Each scene shows the same named points in several views. A view is turned or mirrored, shifted and resized as a whole, has a little noise and may leave points out.
(in the rows, 128 means zero)

Scene 1
View 1
taba: [159 109 107 117 139 118 130 113 151 162 157  94 121 114 107 100 115 136
 123 123 117 118 101 131 129 123 127 120 132 123 103 145 124 119 137  86
 119 111 105 107 140]
Kir: [134 106 159 144 134 136  93 113 152 125 134  88 114  87 164 100 109 113
  90 145 137  85 108 123 203 106 118 124 150 127  75 121 138 180 186 105
 164 140 159 127 151]
Reso: [155 122  90  85 156 133 134 130 146 157 164 113 122 141 109  84  98 162
 121 143 102 120 109 137 110 104 140 124 124 112 121 133 137 130 121  77
 132 120 104 133 134]
Nufo: [138  93 155 150 139 128  96 112 152 135 149  96 108  91 139 113 107 107
  98 119 142 101 110 125 178 113 109 115 135 140  87 131 108 162 186 119
 141 120 149  89 147]
linit: [148  90 114 109 161 119 147 137 147 159 173 116 121 137  86 105  91 151
 125 122 108 142 117 129  84  94 133 107 117 125 110 140  90 110 111 101
 105  97  97  77 120]
viret: [131  77 128 110 175 123 141 149 143 149 189 121 112 156  84 114  81 146
 118 106 118 144 127 131  70  81 124 106 104 137 130 141  67 120 118 119
 102  90 102  57 116]
tuza: [139 101  98  70 188 140 148 162 140 157 196 130 117 184  82  93  84 179
 120 130  96 148 124 141  50  73 142 116  97 126 147 136  94 123  96  94
 117 105  92  93 117]
fito: [129  68 171 142 151 120 137 132 153 126 141 117 131 100 116 121  70 141
 109 149 114 126 126 106 135  76 137 108 143 116  76 114  94 144 137 115
 129 109 140  78 116]
fut: [155 103 112 121 138 125 122 106 149 162 156  95 117 112 109 103 113 126
 122 122 123 118 100 132 140 123 125 117 126 126  96 141 119 121 148  93
 114 111 110  97 142]
nuv: [150  92 139 138 134 118 128 109 152 149 144  97 124  90 118 109  98 127
 117 134 122 118 109 121 151 112 126 115 142 120  78 131 111 129 149 101
 120 114 122  91 133]
koruf: [127  95 140 116 165 139 108 144 144 130 171 119 111 141 126 101  86 143
  98 125 121 117 122 131 124  82 124 120 116 135 112 127  99 161 148 113
 144 119 138 100 131]
vuf: [155  60 140 132 139  94 183 120 157 158 135 115 149  91  73 117  74 154
 141 143  96 149 114 102  96  88 145 101 142  95  71 126  92  87 102  94
  86  86  99  61 103]
bovo: [133 105 128 134 156 138  80 121 138 144 186  95  90 135 121 110 122 101
  95  84 150 113 114 148 144 122  94 117 104 168 125 150  85 151 184 129
 130 111 127  76 154]
fuzot: [164 119  94 115 136 119 107  99 148 166 165  83 107 114 112  97 132 116
 119 107 131 109  97 143 147 143 108 126 123 137 109 151 124 120 162  94
 113 115 107 103 151]
konip: [134  71 140 120 165 120 146 145 148 148 168 124 125 135  94 113  75 152
 119 126 106 143 125 120  90  80 135 105 120 118 105 130  80 126 115 113
 109  99 108  72 115]
Pev: [120  96 162 138 156 143  95 136 150 116 155 108 109 116 151 105  91 128
  86 137 131  96 123 124 169  87 120 118 135 137  96 115 111 189 172 121
 166 135 160 106 141]
gov: [129  97 134 107 172 142 119 152 145 132 176 123 113 154 124 103  84 151
 102 136 117 123 123 132 106  72 129 116 116 132 118 126  99 161 136 110
 147 122 131 104 129]
zipa: [149 111 122 132 134 129 104 103 149 149 152  87 106 103 130 103 121 116
 107 118 132 102 107 135 171 130 109 120 135 138  94 140 122 145 175 104
 134 125 129 105 148]
View 2
fito: [146 111 113  72 117 201 137 111 132 118  97 125 159 125 127 147 119 131
 119 106 176 112 119 102 134 135 118 131 124 114 128 163 142 142 124 157
 143 106 121 112 139]
vuf: [128 154  98  50 156 198 128 106 122 113 129  85 160 133 116 144 119 115
 107  72 165 131 102 124 141 136  95 143 109 138 136 169 136 125 149 167
 192 135 146 113 125]
viret: [143 129 100 122 159 152 132  96 146 108 113 119 156 106 133 103 114 155
  90 107 134 135 100 101 136 129 106 139 135 138 158 147 135 149 168 153
 186 126 137 119 152]
tuza: [142 140  82 115 156 137 133 122 160 104  98 112 148  82 147 104  91 142
  66 118 150 163  92 102 133 123 105 161 152 168 151 130 125 168 187 183
 192 119 141 133 134]
fut: [132 106 120  99 126 140 144 142 126 145 119 115 143 152 144 127 128 114
 112 106 160 141  95 118 108 135 105 129 102 136 140 118 150 149 133 151
 151 116 137 128 125]
Reso: [140 102 108  94 114 140 145 156 145 133 100 122 141 123 153 129 109 116
  95 126 174 155  96 112 112 125 113 147 134 149 125 116 142 169 149 176
 150  99 132 137 116]
Pev: [152  66 128 109  85 169 148 135 141 134  81 152 147 130 147 135 125 139
 126 132 174 117 124  91 116 124 131 122 134 103 124 133 149 161 110 141
 110  86 112 120 141]
nuv: [135 102 125  80 121 169 141 133 123 139 116 116 149 152 131 139 130 116
 126 100 169 129 105 116 115 133 108 125 103 120 129 135 152 141 121 150
 146 114 129 120 129]
koruf: [149  96 112 111 118 155 146 127 147 124  90 138 150 119 139 119 116 143
 107 127 162 130 111  95 123 128 121 135 140 126 135 132 144 162 142 154
 142 101 121 125 141]
linit: [137 141  94 101 154 145 133 120 143 117 114 106 150 109 137 110 108 132
  82 105 150 156  91 110 129 127 103 150 129 159 149 134 133 153 170 170
 186 126 144 128 132]
Kir: [146  55 143  91  70 163 158 158 129 155  90 144 139 160 148 153 133 116
 143 131 187 119 118 102 101 129 129 116 112 100 113 120 160 161  92 144
  97  78 114 124 126]
gov: [150 101 106 116 120 156 143 128 154 115  85 135 150 103 146 119 108 146
  94 133 166 136 109  93 129 125 122 142 149 132 139 135 139 168 151 165
 151  99 127 128 137]
konip: [143 126 101  94 146 177 135 102 141 110 106 115 159 108 130 122 112 142
  95 102 154 132 107 108 137 130 107 143 133 135 146 155 134 144 154 160
 177 124 136 119 142]
fuzot: [128  98 132 114 126 114 146 150 119 157 123 116 133 164 148 121 135 113
 116 106 152 152  86 120  98 128 106 124  95 136 144 102 156 151 132 145
 150 116 134 130 123]
taba: [132 112 117  90 128 139 141 147 125 144 122 109 141 146 144 132 125 113
 108 104 164 150  89 121 109 134 106 134 105 142 139 119 146 149 138 158
 157 116 138 131 120]
Nufo: [144  71 142 106  98 161 152 130 126 146 104 140 145 157 141 135 139 131
 141 116 160 115 110 101 110 132 122 112 109  99 135 127 158 150 104 134
 119  99 119 113 141]
View 3
gov: [110 152 116 115  54 120 155 159 136 111 164 156 146 136 131 172 157 118
 111 121 121 127 160  86 106 129  97 114 143 138 101  96 132 120 113 135
 166 118  88 107 173]
nuv: [137 136 124 138  99 107 127 142 136 117 141 127 178 178 171 138 140 107
 122 146 116 143 132 135 152 148 122 126 136 117  86 141 115 148 108 164
 137 156 100 119 136]
Nufo: [137 134 147 168 109 101 142 179 135 111 152 142 167 176 148 180 114  92
 108 135 105 130 174 157 148 162  86 118 150 114  67 137 107 187 102 170
 144 160  81 110 137]
bovo: [119 154 126 174  83  86 123 182 124  94 153 145 141 143 128 202 120 123
 131 104 102 122 166 162 136 148  60 130 134 124 103  90 117 183 116 182
 181 173  53 115 161]
fito: [136 125 117 123  56 118 154 160 142 131 182 129 185 190 162 143 136 116
 114 152 108 142 168  91 142 143 122 109 164 126  81 156 128 129 115 140
 125 125 113 123 138]
viret: [112 152  76 115  12 111 122 156 127 113 179 128 154 146 143 156 150 174
 150 104 112 147 143  92 131 119  99 127 142 138 142  87 149  96 136 159
 176 143  73 141 166]
taba: [130 148 116 126 104 107 112 130 131 109 117 136 157 141 164 134 158 112
 128 133 133 144 111 140 141 137 117 133 106 116 101 109 114 138 109 168
 157 152  91 122 155]
Kir: [135 130 176 161 143 106 166 165 142 116 141 156 163 168 148 185 122  46
  79 152 112 123 166 154 135 168  90 110 143 108  39 154  97 204  87 152
 129 136  98  93 139]
vuf: [133 140  64  96  30 111 104 125 135 132 158  97 188 182 188  93 158 168
 164 141 115 164 113  90 162 118 151 125 130 126 135 137 139  80 131 164
 134 152 116 158 128]
konip: [119 145  84 107  30 110 133 147 133 122 172 125 170 159 160 143 153 153
 139 124 120 147 142  83 136 124 116 120 145 136 122 117 139  96 128 149
 151 137  94 133 156]
Pev: [125 135 154 148  92 114 172 180 141 115 166 156 155 162 135 193 129  75
  88 137 109 118 190 122 122 160  83 105 165 118  61 136 114 173 102 139
 144 127  95  96 158]
fut: [130 148 118 137 102 105 115 136 129 105 126 135 158 149 160 141 148 116
 131 130 124 145 115 147 146 140 109 133 112 114 102 118 114 146 110 171
 161 154  86 120 148]
zipa: [131 149 139 158 123  94 115 152 128 102 122 138 150 149 152 163 137 100
 128 127 118 133 132 173 150 152  91 133 115 116  91 110 100 183 103 182
 160 173  75 114 152]
linit: [117 157  82 105  46 107 115 134 131 109 150 127 156 141 157 134 162 153
 146 117 126 145 121  99 128 119 117 132 123 132 129  96 138  97 127 161
 166 149  90 137 162]
Reso: [120 157 114  98  98 118 137 114 132 108 116 153 135 118 150 137 182 102
 121 128 150 144 103 108 110 124 118 131 102 123 104  95 122 117 110 140
 166 123  98 109 176]
View 4
tuza: [158 172 119 120 145 122 119 145  97  79 128 102 165 165 152 113 140 111
  95 137 160 157 130  85 103 129 131 151 147 123 138 119  72 157 128 105
 143 118 107 118 126]
konip: [133 174 127 147 152 128 127 131 115 105 128 105 159 139 158 129 152 115
 106 132 159 134 138 100 132 129 138 131 149 138 136 130 103 141 121 101
 138 102 132 123 140]
Kir: [119 125 129 141 112 156 125 130 140 140 145 128 125  97 114 141 155 162
 139 103 107 134 153 113 170 130 104  92 123 134 106 153 137 138 149  81
 105 131 132 165 133]
bovo: [108 148 130 125 109 122 151 136 120 132 160 134 157 135 124 139 154 143
 129 163 132 156 110 116 148 110 124 104 133 145  99 142 116 154 160  95
 112 131 122 130 131]
Reso: [155 152 116 123 123 143 119 131 117 103 131 106 152 138 129 111 143 138
 112 117 124 160 159  96 112 131 116 129 139 111 144 129  97 143 133  99
 130 136 112 127 123]
fuzot: [121 154 116 129 106 135 148 118 131 135 152 118 163 130 118 120 151 151
 128 149 116 171 150 114 127 114 122 104 136 124 137 135 118 138 145  96
 117 139 122 112 127]
fut: [126 159 122 135 120 135 138 118 130 130 141 114 161 125 128 121 150 141
 125 135 124 156 154 111 129 121 125 112 140 125 138 133 119 137 134  97
 123 127 125 117 129]
vuf: [132 184 124 167 161 136 130 105 134 118 119  91 164 123 162 117 152 114
 110 122 154 127 171 108 125 127 147 127 154 131 170 128 120 124 101 105
 147  94 146 104 147]
koruf: [132 147 130 129 134 136 124 142 115 111 138 120 146 135 137 137 150 131
 116 125 143 140 127 101 147 131 122 120 136 137 111 138 106 150 142  92
 121 118 121 148 131]
linit: [138 175 125 138 145 127 136 128 114 104 133 103 166 146 149 120 149 119
 107 142 150 150 142 102 118 123 139 133 150 129 145 126  97 139 122 103
 137 114 125 111 135]
Nufo: [108 142 130 143 119 145 138 125 136 141 151 126 140 108 125 142 161 150
 135 128 125 133 140 119 165 122 117  95 131 140 107 147 132 140 149  90
 110 122 136 145 139]
gov: [143 148 124 127 138 136 120 147 112 100 134 118 143 142 141 132 147 128
 110 123 146 138 124  95 140 132 122 129 139 133 113 135  98 153 141  92
 124 119 120 144 132]
fito: [124 155 134 160 152 142 121 124 132 117 126 107 138 114 149 138 154 125
 117 110 147 116 151 106 154 134 129 118 143 140 129 142 121 134 121  96
 130  99 144 145 144]
zipa: [117 142 126 133 110 143 138 120 137 138 147 124 147 114 117 132 154 153
 132 130 114 154 152 115 146 121 115  99 131 131 123 143 128 139 147  91
 113 133 131 133 131]
nuv: [123 155 127 151 131 143 137 115 137 134 137 112 150 113 135 128 154 138
 128 122 130 139 159 114 142 125 127 107 140 129 138 141 128 131 129  96
 125 116 139 126 139]
viret: [129 177 127 137 150 117 136 134 108 101 139 109 170 156 155 131 149 110
 103 152 165 146 121 102 128 121 143 138 148 142 128 130  93 146 126 103
 136 107 123 115 139]
taba: [132 159 117 134 121 139 138 118 127 127 138 108 157 126 125 116 148 140
 122 131 123 161 159 108 122 122 123 112 139 120 146 135 115 138 134  98
 125 129 124 115 127]
View 5
Reso: [146  81 113 120 131 117 122 148 115  95 115 105 170 177 139 106 124 129
 129 140 138  95 100 130 124 109 106 147 107 119 123 123 130 121 149 134
  83 129 126 146 103]
gov: [128  96 112 117 111 120 136 166  97 103 117 132 108 140 135 113 129 122
 160 130 132  82 116 143 137  89 116 147 125 105 156 117  92 115 119 140
  90 128 120 146 130]
bovo: [ 86 143 103 122 142 100 167 142 127  93 101 140  90 106 161 113 111 149
 152 126 125  91 124 110 160  85 110 136 162 170 116  84 107  96 134  94
 148 126 139 156 136]
zipa: [129 147 123 121 144 123 164 148 137 110 104 113 135 148 148 105 134 148
 151 130 138  77 128  98 158 112 106 134 155 193 113  96 149 113 132 131
 127 107 143 153 120]
Nufo: [126 160 125 120 133 131 175 155 128 120 108 126 107 123 144 103 148 143
 176 122 139  65 144 102 166 101 109 132 171 195 135  91 137 120 116 141
 130  96 145 154 130]
fuzot: [117 123 120 122 148 105 156 129 142 102  97 109 155 145 156 110 121 153
 124 128 129 103 114 103 143 111 106 134 144 179  87 103 144 109 149 108
 135 124 146 155 110]
taba: [133 108 131 123 129 118 142 135 130 118 110  98 164 152 146 112 137 139
 119 134 133 109 121 120 133 113 105 145 133 155 102 115 139 125 141 130
 117 125 146 149 110]
Pev: [132 148 113 116 128 145 167 185 111 102 112 137  96 139 138 101 145 130
 196 127 147  39 136 109 171  97 114 139 157 167 159 101 114 111 107 156
 102  96 130 146 129]
konip: [130  79 136 127  92 113 130 145  99 150 122 115 123 110 124 124 148 124
 123 134 118 123 134 156 110  91 117 148 133 105 142 121  83 139 107 134
 102 135 143 147 128]
nuv: [141 127 143 121 123 135 155 144 127 147 112 104 143 133 136 111 159 135
 140 132 132  95 142 114 138 113 108 136 154 172 114 109 138 138 115 152
 121 108 154 149 114]
fut: [127 114 132 121 130 111 153 136 131 121 107 103 152 143 144 111 137 143
 124 131 129 106 126 115 136 114 109 139 144 165 103 111 137 124 139 124
 123 123 147 155 114]
Kir: [148 174 121 112 147 157 178 178 129 102 103 121 127 161 141  97 153 139
 196 124 157  31 139  83 180 117 108 130 162 206 136  91 157 113 118 166
 106  78 137 148 123]
tuza: [121  40 110 125 103  96 106 143  91 102 126 119 139 141 140 122 112 119
 108 136 121 128 100 172 100  86 115 155  93  55 139 140  68 122 137 111
  82 159 115 144 119]
vuf: [157  73 169 130  80 128 122 128 115 198 124  80 160 112 117 122 180 121
 100 135 116 150 151 149  91 114 114 144 139 127 115 134 110 169  95 158
 107 128 162 147 115]
fito: [151 118 144 121  96 149 147 164 104 159 122 112 116 119 116 114 176 122
 158 129 133  83 150 134 130 103 118 140 157 143 151 117 102 152  88 171
  99 108 147 144 130]
koruf: [130 102 113 123 110 123 141 165  99 111 121 126 112 136 136 109 138 123
 162 128 133  82 121 143 136  94 117 146 131 116 155 121  96 120 115 142
  94 122 126 144 131]

Which points are out of place in each view (at most two, in the order of its rows)? Write none if all are in place.
view 1 | none
view 2 | Reso, linit
view 3 | vuf, zipa
view 4 | none
view 5 | koruf

Scene 2
View 1
mepur: [105 133 125 145 168 119 115  96 138  99 147 139 138 151  76 134 139 143
 146 137 136 165 116 125 157 130 147 111 131 108 108 112 128 120 126 131
 148 137  92 130 139]
dunuz: [114 139 146 139 157 128 109 134 137 111 164 125 116 145  70 124 174 135
 149 140 152 172 109 116 131 152 140 103 115 115 105  79 138  90 125 125
 157 119 104 110 119]
nafe: [114 147 141 155 146 103 122 118 141 130 145 134 106 131 101 118 160 134
 135 136 126 159 112 129 124 159 132  98 120 118 118  87 135 110 116 121
 150 127 128 119 121]
roge: [118 106 104 136 169 162 101  95 139  89 144 124 113 147 104 144 156 162
 171  98 135 181  99 132 170 116 172  79 130 123  91 105 126 123 126 110
 135 146  99 169 152]
Getub: [103 149 126 165 150  84 142  91 127 139 124 146 122 137 126 127 119 133
 117 137 108 147 143 133 135 143 142 110 132 110 127 102 138 140 116 136
 136 144 110 131 137]
Satez: [114 116 110 139 154 135 100  93 159  89 144 135 102 132 103 130 155 159
 166 104 124 176  78 153 162 123 148  81 133 123 102 116 116 124 113 104
 145 137 133 161 144]
nuzu: [117 114  97 150 160 150 117  92 124 114 123 121 105 144 138 147 139 159
 155  91 122 173 122 129 161 121 176  75 129 120 106  96 132 135 122 112
 116 152 106 176 154]
Davu: [105 144 135 148 148  91 120  96 163 112 146 152 111 127  96 112 146 138
 141 134 116 156  98 155 145 144 127 104 132 116 119 119 119 121 107 116
 162 130 138 127 130]
Zumar: [113 129 124 145 152 132 111 114 147 113 140 131  96 135 113 128 164 146
 154 112 124 171  98 138 138 142 148  82 125 125 109  91 125 116 119 111
 144 135 131 142 134]
Vemat: [103 131 127 145 168 106 119  83 145 100 146 142 145 147  74 130 126 142
 140 142 126 157 119 133 161 130 141 117 135 109 110 126 128 125 121 128
 151 141  93 131 140]
bufer: [ 96 144 128 150 167  81 128  74 152 108 140 153 149 140  79 119 113 137
 130 150 117 148 122 144 161 132 127 126 139 104 118 137 126 138 113 134
 160 138 104 123 139]
sor: [104 145 138 147 159  84 119  91 159 108 148 152 132 135  76 116 138 136
 138 153 123 155 106 148 147 139 120 119 131 111 117 125 123 117 113 127
 167 134 125 116 127]
ledub: [117 141 107 168 136 108 137  89 136 140 110 142  81 125 167 123 138 146
 134 100  90 158 119 152 138 147 146  77 135 127 127  97 129 145 104 114
 124 149 150 160 144]
fud: [118 126 107 156 152 138 124  98 122 123 126 123 100 142 140 139 146 153
 150  93 118 170 123 127 145 137 166  79 130 122 110  89 137 134 118 113
 120 150 113 161 144]
View 2
Zumar: [133 143 178 153 125 154 119 126 117 125 142 162 138 117 159  99 118 126
 161 124 157  97  89 113 132 156 102 158 124 137 155 120 149 151 122 129
 153 170 131 131 141]
Getub: [165 159 206 176 179 158 134 139 119  97 113 197 147 149 128 115 144 127
 144 141 172 119  95 172 148 120 127 126 124 134 155 111 162 124  93  88
 123 142 123 118 129]
bufer: [160 146 218 182 194 166 135 164  95  85 140 188 145 153 124  82 151 107
 155 181 150 123 128 149 145 120 126 161 118 142 154 130 143 110  85 105
 116 178  93 137  85]
nafe: [157 158 189 150 127 142 135 136 110 108 136 174 143 128 138 108 113 130
 182 132 159 102 107 158 156 142 121 156 142 129 152 110 151 122 115 120
 165 149 114 122 136]
sor: [157 154 204 170 164 155 141 153  92  87 154 166 137 153 133  87 130 110
 179 167 143 124 133 143 151 127 129 171 141 139 151 127 136 109 101 120
 138 174  97 132  96]
Satez: [120 127 175 166 139 172 110 129 109 128 149 150 140 125 172  77 131 119
 152 140 147 109  95  76 108 150  93 168 118 151 147 137 132 162 128 140
 132 199 132 149 127]
Davu: [156 156 189 161 159 159 133 136  97  92 149 160 137 156 147  96 127 114
 173 149 139 126 121 135 141 125 124 166 147 147 137 120 139 121 114 121
 140 171 119 139 113]
mepur: [139 129 210 175 156 154 122 160 108 109 136 186 145 115 127  79 146 112
 155 162 157  96 110 135 142 151 107 166  98 129 172 125 136 134 100 124
 138 185  90 138 102]
roge: [120 116 194 175 143 167 109 139 120 137 128 176 141 103 152  78 145 121
 133 138 164  88  79  90 124 163  89 159  84 137 175 126 138 166 111 130
 133 193 119 145 125]
dunuz: [137 141 202 143  87 126 137 159 107 125 149 182 139  84 123  85 107 119
 198 138 162  69 115 144 161 174 107 186 117 112 179 107 135 127 113 152
 195 171  69 124 121]
Vemat: [144 134 216 180 170 163 126 164 103 106 139 187 142 133 124  77 153 110
 151 173 151 104 114 135 143 137 112 168 104 131 167 128 139 130  93 120
 128 185  88 139  94]
nuzu: [122 119 187 181 154 177 100 120 127 145 116 184 145 104 159  95 152 132
 118 125 173  91  55  94 115 158  85 133  85 136 169 123 151 181 109 115
 120 180 142 138 149]
ledub: [155 157 169 167 166 175 116 101 128 118 113 171 142 150 173 126 130 137
 135 112 167 131  69 130 116 120 113 114 134 154 132 116 168 162 118  93
 111 142 179 123 165]
View 3
roge: [ 90  89  95 144 105 134 124  97 114 106 114 101 142 110 118 150 122 124
 136 157  93 162 117 133 121 136 160 155 151 138 148 121 145  97 138 134
 123 132 148 109 155]
Vemat: [121 111 111 133 114 134 114 120 147 110 119 105 154 131 113 164 132 158
 129 146 103 154 129 112 126 141 121 129 136 125 154 130 150 121 146 151
 128 113 122 122 169]
fud: [ 90 115 105 133 116 126 121 110 133  97 103 113 124 116 126 148 113 124
 146 142 112 144 119 133 135 133 152 131 143 128 142 127 125  77 133 121
 129 116 147 111 134]
Satez: [109  94 101 140 104 115 125 108 120 103 119 111 143 103 135 144 127 124
 127 135 102 147 110 131 129 133 154 157 153 130 160 112 153 115 126 128
 125 124 143 111 158]
Zumar: [115 109 117 145 104 112 123 116 134 103 104 116 128 122 125 140 118 121
 135 127 110 146 114 137 125 135 148 142 134 134 151 117 140 112 128 130
 126 118 150 113 136]
Getub: [117 137 116 117 123 129 116 130 167  97 105 117 131 129 129 159 120 152
 141 130 124 134 130 116 143 137 120 108 128 115 149 135 129  90 135 134
 130  92 128 122 142]
nafe: [138 127 132 137 109 114 116 132 165 107  97 118 128 149 116 145 123 143
 138 119 117 143 121 124 126 137 117 117 113 130 148 124 137 123 136 146
 127 101 134 119 139]
Davu: [140 119 116 133 108 109 120 130 150 102 116 117 143 123 139 146 129 144
 124 113 115 136 120 122 133 138 126 136 131 121 161 117 152 129 125 140
 130 106 125 118 155]
bufer: [131 123 108 119 119 130 112 127 159 105 121 109 155 130 125 169 136 167
 125 133 113 140 131 107 132 141 111 124 135 117 163 134 154 124 144 151
 133 100 114 126 176]
dunuz: [136 107 137 157  95 114 119 119 149 114  95 112 128 154 103 141 122 132
 139 134 106 164 117 128 104 138 130 135 113 147 146 117 141 133 145 155
 123 121 147 118 139]
sor: [140 118 121 131 110 116 117 131 156 107 116 113 149 133 127 157 134 154
 125 122 112 142 126 115 130 141 113 129 128 121 164 123 156 138 135 152
 130 104 122 122 169]
ledub: [103 132 102 115 121 113 121 123 147  85 107 126 125 102 151 144 112 120
 140 117 129 120 115 135 156 131 142 126 144 115 149 127 128  79 113 112
 133 100 143 112 128]
mepur: [124 109 122 143 107 130 115 117 146 116 107 104 145 143 104 161 129 155
 135 146 101 161 129 118 114 140 127 130 127 136 151 129 146 123 154 156
 125 114 128 121 161]
View 4
Zumar: [117 111 109 122 141 125 147 106  91 130 118 145 140 126 136 128 122 124
 119  95 147  73 126 137  91 119 123 102 105 124 161 137 115 108 142 153
 194 133 140 150 113]
sor: [122 135  97 166 140 125 128 113 127 150 134 170 135 129 132 107 144 125
  99  94 143 118 119 143 113  90 153 115 118 113 124 126 117 118 113 160
 154 108 156 167 107]
Davu: [121 137  97 159 133 130 119 118 119 138 129 162 136 128 131 119 140 127
 112  96 145 109 126 138 104 100 146 103 114 111 132 127 115 116 125 162
 171 116 148 152 116]
nuzu: [106  84 116 118 142 118 165 114  56 125 141 127 121 133 136 155  98 128
 109  78 163  67 127 128  97 144 132 104 127 163 170 132 125 130 154 159
 190 142 129 151 126]
dunuz: [127 114 118 122 157 124 166  95 113 152  94 162 149 135 128  97 129 121
  99  99 136  76 114 152  98 104 113 128  96 108 164 143 118 100 105 138
 168 118 161 177  95]
bufer: [118 126  98 177 140 119 134 123 116 146 157 165 122 139 131 123 142 128
  83  91 153 128 114 135 124  99 168 123 135 132 126 118 124 131 108 159
 143 105 152 176 115]
Getub: [126 124  92 137 125 108 146 117 105 123 168 156 153 140 141 126 117 139
  89 122 168 114 109 127 122 120 169 118 128 131 150 109 114 122 107 153
 185 119 152 159 142]
roge: [103  81 122 134 158 125 164 107  64 142 116 132 112 130 126 147 110 114
 118  57 147  63 127 138  85 127 121 106 125 160 167 145 131 131 161 164
 166 136 128 160  99]
Satez: [105 106 112 149 143 134 131 110  86 137 117 140 115 121 130 141 125 118
 128  68 143  77 138 137  81 111 128  91 116 136 148 141 125 125 161 168
 176 133 131 145 102]
nafe: [131 128 106 129 140 120 146 107 117 133 124 161 159 134 138 107 125 130
 105 114 149  90 116 138 105 108 134 114 102 104 154 127 108 102 111 147
 189 124 158 162 119]
mepur: [118 105 113 150 154 118 159 110  98 149 132 157 125 140 133 121 128 124
  94  80 147  94 111 146 110 108 142 126 127 140 151 131 129 125 115 156
 147 115 150 181 102]
fud: [114  88 113 105 142 114 171 113  64 118 149 131 140 140 139 152  97 128
 105  99 170  69 115 127 103 142 137 111 124 156 177 128 121 124 140 147
 197 143 136 153 134]

Which points are out of place in each view (at most two, in the order of its rows)? Write none if all are in place.
view 1 | none
view 2 | roge, dunuz
view 3 | nafe, mepur
view 4 | fud
